Each row is a point on a landscape with many valleys, with its height.
From any point a ball rolls to the lowest of the 2 points nearest to it. It stops when none of these is lower. Distance is the straight distance between rows; heights are no part of it.
J_448 height 380: [ 33  32   9  12   4  -7   7  20 -15 -22 -13  12 -12 -30  -2  41 -12  29
  18  -6  -9  14 -16  11  28  17 -21  10 -28 -20  -3 -40  20 -10  -2  12
   6   7  -7  -6   7   3   6 -20  -1   2   4   8  -8  -3 -18   6]
J_860 height 422: [-11 -28  33  17  14 -23 -40   0  12  16  -3  -6   8 -14 -28   2  33 -23
  18  -5  15  -1 -12 -40   3  -6  31   0  19   9   8 -28 -20 -42  33 -32
 -21  46  -5 -19  14 -33 -21 -18 -12  14 -10  28  -1  48   6  -1]
J_942 height 430: [  2  23 -35 -13   0 -23  35  -5 -38 -13   9  20  13   2  19  28  -6  37
  35 -23 -13  -9 -16  -7  -8 -37 -19  45  19  12  -8  -4  21 -34   6 -15
  16  32  41  -7  20 -25  -4 -12 -28 -12   1 -26   9 -17   2  40]
J_264 height 547: [ -6  -2 -25  30  16  21   4   1  22  -7  -6 -19   3  25   6 -28  -6 -17
 -13  10  -4   7  25  44 -39   9  42  15  11  -2   3  11   0  29   2   0
   0 -40   0  18   9  -3 -12  -2 -10 -15  -5  13   6 -10 -10 -25]
J_584 height 545: [  7  -2   5   0 -18   5  23 -16  11   8 -16 -12 -24 -41  44  20 -13   6
  -3  15  -1   1  20  35  29 -14 -22  15  -5  -6   0   0   7  -1  10 -14
   8 -16  15 -26 -23  -5   8  -2 -22  16  -2  -1  -8 -16   4  31]
J_326 height 24: [ 69  13   5  17 -11  -6  15 -18  14 -27   5  -2  14 -11 -25  -4 -14   6
 -14 -28  11 -17 -11  33 -34  47  -7 -31  24  -2  -3  17  19  -8 -10  30
  14   4 -17  23   7  -7  13  27  19 -27  29 -20 -24  -6  22 -84]
J_813 height 567: [ 22 -26  24  62  16   9   9  27  32   9  -7 -16 -42 -17 -23 -37  27  -2
  26 -16  11  -8   9  27  -4  38  29  24   1   5  -9  -9  14   4  -7   2
 -18   8  -5  -7   5 -23   7  19  -9 -13  -3 -12   2  28  22 -39]
J_628 height 223: [ 27 -18  11   9 -16  -5  -4 -15  12  -3 -17 -30 -32 -28  13  17   5  36
  28 -15   8 -44  21  42 -15 -32  -5  35  22  27  19   6   6   3  15   2
  -4  17   0 -19  -6 -47 -12 -24 -44  14 -10   2  -8   7  25 -10]
J_563 height 265: [-16   3  33  -1   1  -4  -4  22  27   0  -2   6  14   0 -30 -17 -15 -37
 -40  37 -17  38 -14 -27 -13  26  22 -50 -17  -6  -3 -10 -24 -21   7 -13
  11  -8 -24   0  12  34   6  -4  37   3   3  20   3  11 -37 -20]
J_728 height 564: [ 18  16  -1  21  -3  11  26 -11   6   0 -29  -1 -38 -12  38   6  -5   3
 -18   7  -9  21  28  26  16  -6 -14   7 -13   4  -8  11   7   8   5 -18
  13 -32  13 -23 -30   2  14   1 -11   1   5 -12   5 -31  -7  21]
J_533 height 350: [ 26 -10  28 -33 -28  -8 -10 -11  -8  -9 -33  -8  22   9  -3  37 -27 -14
 -24  24  10 -16  17  -2 -14 -51   7 -40  -1   1  11  13 -10 -20  42 -30
  37   5 -20 -13  -9 -17  -9 -33   2  21  -1   3   4 -23  -7 -19]
J_429 height 577: [-20  21 -38  11  33  21   5  -8  25  -5  13 -19  31  17   0 -27  -6 -30
 -30  36 -25  16   8  39 -48  18  36  -2  15   1  16   6 -13  26  -6  15
   1 -52   6  11   7  29 -22  -8  16 -14   9  13  -6 -26 -14 -33]
J_791 height 86: [  0   3  11  34  35   2 -33  19  22  -6 -21  -4  -8  19 -42 -22   5 -26
  -2  23  -6  11  -5 -22 -32  26  37  -3   2   9  14 -11 -29 -10  25  -2
 -24   0  -2  -5  20 -23 -18 -40  -1   1  -5  34  10  25 -17 -17]
J_203 height 411: [ -2   8  16  -9   2  11  -8  14   3  -4  22  12 -26 -12 -28 -33  26   3
  34 -13   1 -20 -31 -40  39  -4  -5  16 -19  -1 -28   3  -5   4 -16 -10
 -41  23   1  18   9 -28  18   8  24   6  -7 -11   2  17  -3  35]
J_471 height 480: [ -6  33 -17 -20 -10  21 -21 -12 -21   4  36   2  15  17  29   6  15  31
  -5   0   5   2 -11  13  14  -6 -28 -12  -7  -3  17  31  12  43 -28  53
  -9 -28   3  15 -31  43 -15  21  22 -13  17  -5  -4 -26  -9   0]
J_114 height 528: [ 18   3   2  32  15 -29   9   1 -14   9 -21  13   2  -1  20  21   0 -20
 -16   2  -1  15  13 -21  19 -12 -21 -26   9   2  15 -17   0 -51   8 -14
  13  13  31 -46   2  -6  -4 -20 -13  15  24   1   3 -13  13  23]
J_374 height 492: [ 28  36   0  11  -6  12 -24  -3 -31 -11  12  16  -3  27  12  -3  14  30
 -16  -7  -4 -13 -16   3   7 -11 -34 -11 -11  14  20  26   4  46 -26  48
  -8 -24  -3   9  -5  19   0  -4  19 -29  -1 -19   4 -26   4  -8]
J_548 height 367: [  6 -46   2 -55 -20  21   7 -13  10  -3  -9 -28 -19 -35  -9  15   0  12
  34 -10  11 -55  22   8   1 -37  -3   5   0  13 -10  35  -5   2   3  -1
   9  44   0  -4 -23 -25   1  21 -23  21 -12 -13 -10   7  43   0]
J_609 height 408: [ 24  34   2  12 -12 -16   3  11 -37  -9  18  13   3 -11  33  28   7  43
  22 -22  -9   3 -25  17  35   0 -40  29 -10 -10   9 -26  32   7 -14  16
   0   4   3   8  17   0  10  -7  -3 -10   5 -11 -10  -5  -9  26]
J_504 height 258: [ -4 -19   9  24  34   7 -19   8  20   7  11  -8  14 -15 -31   2   5 -16
   6  14   4  15 -13 -11  -3  32  41  11   1  -7  18 -33 -20 -30  21   8
 -17  17   3  -3  10 -19 -18 -24 -17   8 -15  41   3  39   0 -13]
J_472 height 494: [-48  -2 -37 -20  11  13   0 -11  -3  21  48 -13  46 -22  25   9  -2 -11
 -18   8   4  39  -8  11  28  32   6   1   2 -29  12 -13   8  -1 -12  19
   3 -14  18  -4 -24  57  -8  31   6  11   8  23 -16   9   3   6]
J_754 height 443: [-34  -7 -52   1  40  22  10 -17  -8  19  56 -12  41 -14  18   7  -2 -13
  -3  -1   1  20  -4  18  18  34  -3  23  16 -21  10  -3  16   6 -14  25
  -7 -14  33  -3 -24  35  -6  39  -6  -4  12   4  -8   1  26   6]
J_537 height 290: [ 14  31 -15 -19 -11  -1  11   6 -36  -1  44  18  58  20   9  27 -17  30
 -12 -13  26  19 -23  -2  -1   4 -27 -29  14 -16  -9   4  22 -15 -18  25
  29  -1 -13  32  -2  35 -10  56  22 -18  30 -20 -11 -13 -14 -18]
J_5 height 125: [ 53  28 -13  34  18 -10  17 -14  13 -13  31  -3  34 -23   2  22 -17  -3
 -24 -14   9   5  -4  47 -12  60  -3 -22  21 -12  25 -22  23 -18  -4  29
   8  -7 -12  -2   8   5   4  18   4 -27  26   2 -41  -7  25 -63]
J_874 height 578: [ 16  17   7  36   0   7  10 -18   4   4 -34   2 -56  -4  37 -25  25  -3
 -31   3 -11  16  27   3  20 -13 -22  -5 -13  18 -14  22  -5  21 -10 -28
   8 -32   9 -29 -23   2  23   0   4 -12  14 -33  19 -32   8  21]
J_760 height 421: [  4  30 -29 -17 -15 -14  21  -3 -43 -11  14  18  10   1  44  28  -6  48
  30 -10 -10  -6 -21  12  20 -33 -42  49   5   0  -2   0  24  -1  -8   5
   7  11  31   3   6 -17  -1 -12 -11  -5   2 -24   3 -26  -6  50]
J_78 height 476: [ -6 -60 -19   0  19  37   4  -8  38 -14  -3 -36  -5 -17 -48 -13  -2 -12
  15  -3  14 -25  17   1 -28  14  56  19 -12   3  -1  23 -23  13   6  18
  -8  17   5  18  -9 -30  -7  13 -27  11 -25  13  -4  28  28 -33]
J_222 height 399: [-14  -6   0 -30 -36 -25  31  -1 -22  10  19  19  19  -1  53  27 -22  33
  10 -14  14  16  10  -2  15 -33 -34   5  20  -5 -22  -2  40 -27  -7 -26
  26  10   9  -8  -9  26   8  34  -9  -3   8 -28  -3 -13 -17  29]
J_683 height 544: [  1  34 -27  51  36   1   9  16 -12   9   4   5   2  11  29 -11   7  16
   7   0 -15  33   1  36  -8  19   6  43   6   5   1 -38  20   7 -16 -12
 -14 -30  23   3  20 -13  -1 -18 -19 -23   3   8   6   8 -15  19]
J_293 height 286: [-26 -13 -21 -23   7  44   6 -11  24  10  16 -35 -15 -31   0 -23   3 -17
   3  13  -1 -10   1  23  24  24   3  11 -12 -15   3  26  -3  36 -14  27
 -13 -15  12   7 -30  22   2  25  -4  24  -5  16  -4   3  17  14]
J_375 height 187: [  8  25  22  -9  19  -7 -13  26   6 -13   7  22  30  11 -57   3 -20 -12
 -15  36 -11  13 -37 -33 -18  14   5 -49 -10  -6  10  -4 -30 -17   3  27
  12  -4 -10  16  16  22  -2  -6  37 -14   7  18   3  -1 -23 -24]
J_512 height 357: [-41  -4 -10  -4  16  -3  -4  24  21  14  15   9  12  16 -10 -39   0 -31
 -20  17 -15  42 -16 -15 -13  47  35 -24 -12 -14 -15  -5 -14  -9  -6 -21
   1 -10 -13   4  15  39  11   2  27   5 -14   5   3  18 -45 -12]
J_268 height 324: [ 11  39 -10  -2  11  14  29  17  -4 -23   0  27  -6 -26  -9  42 -19  10
 -12  27 -16  39 -11 -17  23  37  -8 -12 -32 -25 -13 -29   2 -26  -4  18
  17  -2   3  -6 -13  29  10  11   9   7  11  19 -15 -11 -33  12]
J_447 height 352: [-25 -26  -2 -43  10  32   1 -14  29   7   8 -28 -37 -24  -9 -34   2 -18
  14   3  11 -50   8   2  28  14  11  24 -13   1 -14  24 -24  37 -22  -5
 -27   1   2   8 -11 -19  27   9   7  37 -20  12  -9  19   8  40]
J_442 height 460: [ 26   4  51  31 -16 -29 -45   5 -34   0   1 -10 -27  -5 -23  -8  54  24
  17 -49   0 -26 -25 -24  15 -13 -25  15  -7  23  13 -30   7  15   3   7
 -39  31 -16  -1  29 -36  -9 -27  -1  -6  -1 -15   2  21  28  -4]
J_990 height 488: [ -3 -17 -36   1  27  23  17 -12  14 -11 -30  -2 -15  10 -18   5  -8 -19
  -2  15   2 -12  19  -1 -14  12  12  18   4   1  -2  25 -23  -1  17  -7
   2   2  32  -1 -12 -22   2 -11 -27   8  -9   5  10  -7  29  17]
J_623 height 519: [-11   5 -45  28  36  20  23   0  12  -7 -17  -6 -16  17   3 -20  -4  -8
   2   9  -9  12  20  33 -18  25  23  41   9   6   0   5  -3  16  -8 -10
  -5 -29  32   8  -2 -17   4  -2 -30  -8  -1   7  13  -7   1  13]
J_519 height 208: [-23  -6 -16 -41 -16  41  -6  -2  34  -4   3 -36 -15 -16   6 -19  -3 -12
  -1  28 -15  -5   5  31   2  10   9  -4 -30 -14   7  30 -10  49 -18  37
  -4 -26  -9  10 -29  28  -9  12   3  19 -13  26 -19   2 -13  -1]
J_71 height 274: [ 19 -25  41 -18 -39  -6  -7  -3   3  -4 -30 -15   0  -9  -2  27 -18  -6
  -4   1  18 -16  27   7  -7 -40  11 -25  -2   4 -10  15   2 -10  25 -23
  35  13 -33  -5  -5 -12   1  -1   0   6  -3 -10  -1 -12   3 -25]
J_993 height 403: [-30  18   9 -17 -17 -25 -18  11 -16  21  28   7   3  -6  27 -13  22   9
  19 -10  -8  15 -29 -15  49  -3 -18  14 -13 -10 -10 -30  14   7 -22 -24
 -30  -5  -5   7  15   8   9   4  28  14  -7  10   5  24 -40  55]
J_768 height 131: [  2  21 -13 -42 -27  41   3   7  15 -17  -9 -17 -23  -6  17  12 -17  16
   3  19 -14   2   6  36   3 -10 -13   3 -40  -3   1  22  -6  54 -18  46
   7 -37  -7  14 -41  20 -10   8   9  19 -15   8 -23 -17 -27   4]
J_556 height 419: [ -5  -3  13 -15 -10 -16 -21 -15   8   3 -36  -3   6   6  13  21 -18 -31
 -38  24  -7   8  26 -17   0 -27   6 -36  -9  -8  24   6 -24 -17  36 -25
  11  -8   0 -34 -12  -6  -7 -54  -2  39   1  28   5 -16 -19  17]
J_575 height 241: [ -4  -9  23 -20 -26 -21  12  -9  -6  -1 -43  25 -23  -1 -24  -2  10  -1
  19 -21   7 -21  12 -61   5 -46 -12 -14  11  22 -39  23  -3 -40  23 -39
  12  45   3 -22 -13 -22   6  19  -6  -4  10 -38  10 -13  26  19]
J_599 height 394: [ -4 -16  23  -6 -24  -3  10 -12   2  12  14  -9  16 -27  23  22 -19  -9
 -35  11  19  22  21   7  18  -5  -5 -40   4 -24  -2  -2  14 -33  12   4
  27  -3 -21 -18 -16  35  -2  33   0   7  20   3 -15 -17   8 -16]
J_846 height 207: [ 31  19  -4  25   8   3  11  35  10 -20  14 -13  13  -4 -35  -8 -19  22
  -4  -6  -4   7 -30  43 -53  36  21  -4   0  -2   7 -21   2  18 -14  40
   4 -21 -16  30  33   1 -13 -10   9 -21  -4  -4 -23  10 -24 -65]
J_286 height 465: [-16   5 -29 -34 -13  18 -15 -16 -22  22  48   0  28  14  27  13   2  32
  17 -10  14  -3 -17  10  18 -11 -29   6  12 -22  12  26  15  26 -25  52
  -7  -1  11  15 -28  29 -15  28   5   0  12  -6  -3 -19  10   9]
J_698 height 240: [  6  26  10 -25  -7 -10 -15   3 -17   3  35   9  59  17 -22  21 -15   2
 -19  14   6   6 -35 -15  -8  -2  -9 -47   0 -18  14  -6   3 -18  -2  29
  24   1 -15  36   9  22  -6  14  25 -14  15   9  -3  -2  -8 -27]
J_675 height 453: [-53 -20 -15 -35 -12 -38  14 -15 -14  23  22  17  21  -9  50   7 -12  -1
  -1  -2   1  19  -4 -22  28  -9 -22   0  17 -11  -2 -11  21 -38  -6 -32
   5  10  16 -25  -6  33   7  11  -8  25  11  -1   4   2 -12  46]
J_69 height 410: [-20 -34 -22 -54 -12  13  20 -14  -1   2   1   2  -3 -20  -7   9 -13  14
  34 -16   7 -37   8 -18   3 -28 -14  19  17   9 -25  38  -6 -13   4  -7
   4  34  14   5 -22  -4  13  27 -19  16  -4 -21   4   1  37  31]
J_530 height 259: [ 19  20  21  21  -3   0   3  51  11  -8  10  -6   3 -16 -22   0 -11  17
  -4   6 -14  23 -33  26 -27  27   6 -18 -19 -10  -1 -31   1  27 -18  32
   2 -23 -27  12  25  32  -9  -2  27 -13 -15  -6 -19  10 -48 -46]
J_602 height 377: [-19  22  33  -6 -24 -15 -33  16 -13  10  11  12 -21  -3  11 -25  31  -3
   1   1 -15  13 -22 -21  46  -7 -23  -9 -28   1   0 -21  -1  28 -17 -16
 -34 -18 -19   1   7  28   5  -2  39   5 -13  11  10  20 -36  39]
J_919 height 526: [  7 -46   2  39  13  27  13  14  35  -4 -17 -19 -26   2 -35 -38  14 -17
  17  -4  15 -13  20  12 -35  21  54  23   1   9 -15  18  -7   7   8   0
 -12   8  -2  13  -1 -26   3  18 -16  -5 -11  -6   4  23  24 -39]
J_113 height 145: [ 35  18 -12  26  16   4   1  15  -9 -27  26   0  10  10 -54  16  -8  27
  15 -24   5  -6 -26  20 -31  42  14   7   3  -3   4 -19  11 -11  -9  43
  -1  10  -3  31  20 -10  -1  -5 -14 -23  -3  -1 -26  11   3 -51]
J_418 height 30: [  4  19  16   8 -18  -1 -21  15 -18 -11 -49  26 -24  45  -8 -36   8 -14
 -28   8 -10   2   2 -40  -4 -29  -6 -25 -13  22 -11  10  -8  41  -6 -16
 -11 -30 -26   0   6  23  11  -7  44 -15 -10 -19  29 -18 -24   7]
J_77 height 653: [-17  -6 -58 -11  42  21  -1 -20  -2  -8  24   6  35  51 -41  -1 -23  -8
  -3  11   0   0  -5  -3 -36  16  32  19  16  -2   4   9 -16  -1   2  35
  -1  -6  28  29   5 -12 -11  -8 -16 -13  -6  23  17 -13  10 -11]
J_47 height 301: [-53 -42 -12   2  -4 -22  -5 -47  -4  32   4  -7  10  32  39 -28  15 -20
  -3  -2   3 -17  32   1 -15 -11  10   3  29  -2  14  21   3  13   0 -18
 -11  -4   4  -5  -2   7   5  -1  -7   0  15  -4  30 -18  27   6]
J_288 height 606: [ 20 -16  31  59  25   4  12   3  23  15 -20   4 -39 -11  -9 -38  37 -19
   5  -8  11  -8  17  -8  14  24  -1   0   6  13 -10  10   2 -11   0  -7
  -6  19   5 -21  -6 -14  13  36   8 -26  23 -25   6  -3  52 -14]
J_243 height 83: [  1  12  33  28   7 -16 -37  11  -5   9 -25  24  -9  42 -20 -54  26 -38
 -25  12 -11  -5   3 -47 -11 -13  -3 -33  -6  25   8   7 -15  27  -4  -5
 -22 -19 -20  -7  22  10  -1 -22  51 -27   2  -6  25  -6  -1 -14]
J_781 height 615: [-17 -29 -12   7  21 -31   8  -9 -11   9   1   5  27  15 -15  12   2  -4
  12 -14  15  -8  -3 -24 -24 -20  24   9  40  16   5 -13   8 -52  18 -28
   7  41  27 -11  27 -19 -13   1 -32  -7   5  -5  15   7  21  -1]
J_982 height 91: [ 46  22  -8  25   7   2  -1  -4 -22 -21  17  -1  16  27 -46   1  -1  16
   6 -37   9 -20 -25  11 -33  26  -5 -16  21  11  -1  15  13  -7 -11  31
  10   7  -7  42  16 -16  14   9   5 -35  11 -29 -11  -4  21 -64]
J_231 height 497: [-47 -25 -13  20   7 -19  19  11   8  24  -1   5   4   8  22 -20  12  -9
   1 -12   1  29   8   3  -8  23  30  26   6  -7 -13 -31  14 -15   2 -52
  -9   1   6  -2  25   0  15   4 -13   4  -7  10  13  40 -18  22]
J_98 height 344: [  4  10  48  12 -19 -15 -27  39  -9   7 -11  16 -13   2 -12 -12  12 -11
   2  -7 -12  23 -19 -28  17  -3  -9 -21 -25  -3  -5 -37   6  12   0 -14
 -22  -7 -33  -2  22  28   2  -7  34 -11 -16   3   9  33 -35   2]
J_23 height 597: [ 14  11  21  50  23   8   7  -2  14  18 -21   5 -52  -1   4 -56  47 -23
 -15   2  -7   6  24 -15  17  10 -16  -1 -13  24 -16  22   4   9 -15 -14
 -12 -11   4 -25  -8   1  17  25  20 -24  23 -31  10 -12  37   7]
J_604 height 487: [ 41  25  12  27 -10  -5 -25 -14 -37 -18   5  20  -4  32   3  -3  23  30
  -7 -36   2 -21 -15 -13   6 -15 -41   0   0  21  12  12   5  27 -17  28
  -7   1  -2  12  11 -10  10 -12   9 -33   0 -35   3 -19  27  -7]
J_595 height 381: [-42 -18 -35  10  18 -10   1 -25 -17  37  43  -2  36  30  36 -14  10  -3
   3 -10   6  11  13  18  -8   8   6   8  33 -11   7  -3  22   8  -9   0
 -15  -8  16   3   2  17  -4  22  -4 -19  15  -3  15  -9  21  -5]
J_161 height 330: [ 16  23  -9 -41 -43   6  24  -2 -42 -19  11  22  23  14  -2  49 -34  41
  -8   2  26  14  -3 -11   3 -16 -24 -19  -1  -4 -30  13  12  -9  -5  18
  38  -2 -16  19 -28  23  -1  37   8   0  11 -21  -5 -33 -18  -2]
J_496 height 70: [ 15  11  -4 -50 -27  33  -2   5   7 -23 -32 -19 -23  -8  14  37 -28   8
   5  25 -15  -3  20  30   3 -20 -11  10 -44  -4  -6  -1 -18  35   0  10
  14 -16  -8   4 -31 -11   0 -27  -2  20 -26  22 -20   5 -27  14]
J_480 height 172: [  2 -12  -6  16  -6   0 -22 -19   3   2  -1 -18 -16  19  11  -2  12  33
  20 -18   0 -28  20  28 -18 -34   3  38  16  28  17   6   3  29   2  11
 -16  -9   2   7  10 -46 -11 -25 -31   1 -13  12  16  -3  12   4]
J_150 height 231: [-10 -32   2  11 -19 -10  -9 -32   5  17  -3 -12   4  25  35 -17   8  -2
   1  -7  10 -31  33  22 -16 -38  12  10  28   7  20  32   4  14  11 -12
  -5  -5   0  -8   0 -15  -5 -15 -18 -10   6  -5  25 -20  26  -5]
J_765 height 119: [ 22  12  22  15 -14   3 -27  15 -10  -9 -18 -13 -22   8  11  -2  11  16
   7  -9 -11  -7   2  22  -7 -22  -8  17 -15  17  22 -11   0  47   3  16
 -22 -27 -16   7  13 -18 -12 -45 -12  -3 -15   7   6  10 -15  -3]
J_61 height 74: [ 22  19  13   3 -16  10 -14  10 -12 -15 -48  13 -17  34   2  -9  -4  -3
 -15   9  -4  -6   9   0 -16 -38  -2  -5 -15  16   2  12  -5  49   5 -10
  -4 -32 -19  10   4   3   6 -35  19 -12 -22 -11  21 -22 -20   4]
J_828 height 154: [-14   9  16  27  28  -6 -39  26  14   3  -9  16 -17  31 -39 -49  13 -38
 -10  22 -26  11 -17 -40 -15  20  12 -19  -3   6  11  -6 -32  11   7  -3
 -30 -15  -4 -10  25  -4  -6 -35  30  -7  -9  21  14   9 -24 -10]
J_353 height 477: [ 41  12  55  44 -14 -24 -42   3 -23  -7 -10  10 -25   6 -13 -13  38  14
  -8 -32   2 -25 -11 -18  18   1 -35  -2  -9  21  20 -15   2  23  -1  23
 -21  10 -17  -5  15  -7   6 -28  12 -24   3 -15   2   3  33 -16]
J_555 height 441: [-21 -17 -26 -48 -15   7   2 -18 -23  18  24  16  19  13  15   7 -11  26
  35 -20  20 -15  -3 -18  12 -26 -28  10  28 -16 -18  38   7   1 -21  15
  -7  24   6  15 -30  20   3  37   1   6  10 -25  12 -15  29  21]
J_783 height 303: [  6   2  52  22 -15  -6 -16  62  11  11  11  -5  -8 -12 -27 -23   7  -3
  -1   5 -13  19 -37  -4  -2  16  -1 -28 -22  -4   3 -40   0  24 -13  13
 -12  -5 -39  -3  33  37  -2   6  50  -7 -19  -3  -4  25 -47 -42]
J_727 height 498: [ -6 -20   2 -24 -27  10  22 -17  14   0   3 -22  15 -48  42  39 -32  -3
 -19  17   8  10  28  39  28  -6  -7  -1  -5 -22  12  -3  11 -11  16   2
  21 -13   2 -28 -29  25  -8   6 -24  21  -3  16 -26 -12  11   7]
J_76 height 292: [ 31 -34  31  -9 -23 -10  12 -11  16  -1 -29 -29 -42 -52   3  21   8  14
  30 -15  14 -55  19  27   8 -27  -7  21   8  18   5  12   5 -10  17  -9
   9  40  -7 -29 -18 -34  -5   2 -32  14  -9 -12  -6   7  37  -7]
J_279 height 574: [  8  -5 -15  25  37 -34  10  -7 -17   5  -8  11   7   7  -5  20   7  -6
   8  -4   1 -13  -3 -31  -8 -14  -6  10  29  19  18 -12  -2 -54  15  -6
   2  37  44 -33   7 -37 -26 -23 -33   5  13   2  12  -6  22  22]
J_740 height 433: [-50   9 -17 -29   0 -34   1  -8 -18  17  25  17   7  -9  42  -3   7   0
  10  -3 -11  10 -20 -10  37   6 -16  25   2 -12  -4 -25   6 -10 -11 -39
 -21   1  13  -1  18  -1  11 -15   0  24  -7  22  -1  20 -32  65]
J_578 height 418: [  3 -45  -4 -36 -13  36  -2 -12  21 -14  -8 -37  -9 -14 -20  11  -4  -3
  22  -2   9 -36  23  18 -12 -22  18   6 -11   1   5  32 -14  15   2  17
   9  20  -6  16 -17 -27  -6   7 -28  13 -20   9 -13  12  33 -23]
J_936 height 607: [ 11  20 -23  18  29  11  16  -8  31 -14  18 -15  56  -4  -6  -7 -16 -37
 -41  35 -15  18  -2  33 -42  29  26 -27  10 -10  30 -14 -11  -3   9  23
  23 -34  -7  12   6  13 -25   1  17 -17  26  16 -10 -18   5 -41]
J_729 height 435: [ 12   8  41  14  -6 -24  -8   7 -10   6  15   5 -20 -31 -14  -5  39  20
  37 -32   1 -26 -31 -29  46 -12 -16  19  -9  -1 -13 -25   6 -18  -1 -10
 -34  45  -9  -2  25 -32   6  -2  14   0   8 -12   3  16  16  27]
J_82 height 385: [ -5  -9  14 -35 -15  20  -2   2  18   5   0 -14 -35 -23  -6 -15   9   4
  32  -3   5 -30   5  -9  29 -13  -6  16 -25  -1 -24   9  -8  17 -18 -13
 -22  13  -7  19  -2 -25  22  13   8  25 -15   0  -8  24  -3  41]
J_794 height 429: [-37  -3 -15  11  21   0   2  17  20  16   8  13  -9  14   2 -40  19 -21
   2   4 -15  27 -14  -5   8  43  24   9 -10 -11 -22 -13  -1  -3 -10 -42
 -17  -9   3   0  17  14  14   2   8   8 -14   2   7  33 -32  17]
J_393 height 159: [ 14 -22  42 -14 -39 -27  -1  -7  -8   2 -34   8 -16   0   3  13   5   9
  15 -27  10 -22  20 -21  -1 -57  -6 -10  10  27 -22  20   7 -19  21 -35
  26  34 -16 -17  -1 -21   7   6  -4  -9  -2 -42  11 -11  21  -7]
J_102 height 532: [-36 -40   9  -5   8 -37 -11  -9   9  19 -15   7  12   3 -11  -7  19 -36
  12 -14   8  -3  -1 -48  -6  -9  32  -6  28   9   0 -14 -18 -49  23 -59
  -9  43  10 -20  17 -23  -8 -16 -18  16  -5  14   8  36   1   9]
J_36 height 451: [-23 -29 -42 -23  25  16  23 -20   6  -8 -14   7   2 -14 -19   6 -16 -17
  10  -2   9 -22   1 -27   0   8   1  15  14  -6 -16  37 -23 -14  14  -8
   7  18  38  -2 -21  -9  14  16 -30  24   2  -6  10 -12  40  24]
J_141 height 157: [ -4   5 -15 -51 -12  31  13   1  19 -27 -33  -3 -14 -22   1  34 -40  -2
 -19  36 -16  15  27   5  11  11   4  -1 -36 -12 -14  -5 -25   5  12  -8
  30  -6  -6  -5 -29   1   9 -20 -11  33 -22  26 -24   8 -30  27]
J_545 height 365: [ 10   9   6 -36 -36 -11  29   5 -35 -12   1  17   3   7  25  43 -30  37
   6 -12  15  20   9 -14   7 -25 -24  -3   8  -5 -37   2  25 -20  -2 -21
  37   2 -11  12  -9  17   9  36  -3  -5  -1 -32  -2 -18 -27  10]
J_303 height 634: [ 14  14 -30   9  51   7   8  -5   9 -15  10   5  49  32 -33  10 -24 -22
 -32  29  -1   2  -9   1 -49  18  27 -23  15  -6  27  -7 -17 -17  16  25
  18 -12  15  22  18 -19 -24 -14   1 -13  11  27   2 -12   6 -32]
J_361 height 260: [-11  24 -12 -34   0  20  19  12  12 -27  -5  27 -17 -13 -23  24 -32  -5
 -20  32 -16  38  -8 -36  15  32  -1 -19 -33 -15 -22  -3 -28 -21  -3   1
  19  -6  -7   5 -21  25  13   1   6  25  -6  26 -17   4 -48  23]
J_128 height 251: [ 22   0   6  30  20  -1  15  -2  -1  13  19   2  32 -14  -3  14 -11 -14
 -21   2  20   8   3  11   6  21  -7 -36  15 -20  14  -8  12 -39   4  13
  18   3  -3 -13  -6  15  -2  23  -2 -15  27  -2 -17 -12  34 -37]
J_975 height 565: [-51 -14 -19  -8  -2 -28   2   4  -4  12 -16   5  20  38  30  -8  -6  -8
  -9   1  -2  26  17   8 -35  -4  40  19   9  -3 -10 -25   2  -2   9 -58
   5  -7 -13  15  30  -7   6 -29 -11  11 -11  25  14  27 -36   8]
J_280 height 469: [-17   1   3 -20  -3 -37 -10 -11  -1   6 -34  12  -1   3  20  21 -10 -25
 -16  12  -6   7  15 -22   9 -30 -11 -18  -1   3  11  -9 -15 -40  26 -38
  10   8  15 -39   2 -11  -9 -43 -21  34  -6  12   5   1 -17  37]

For each start below, name the point where the ball stops.
J_429 | J_548
J_203 | J_496
J_23 | J_326
J_448 | J_496
J_279 | J_393
J_288 | J_548
J_374 | J_548
J_675 | J_375
J_975 | J_375
J_77 | J_548
J_98 | J_326
J_781 | J_791
J_231 | J_375
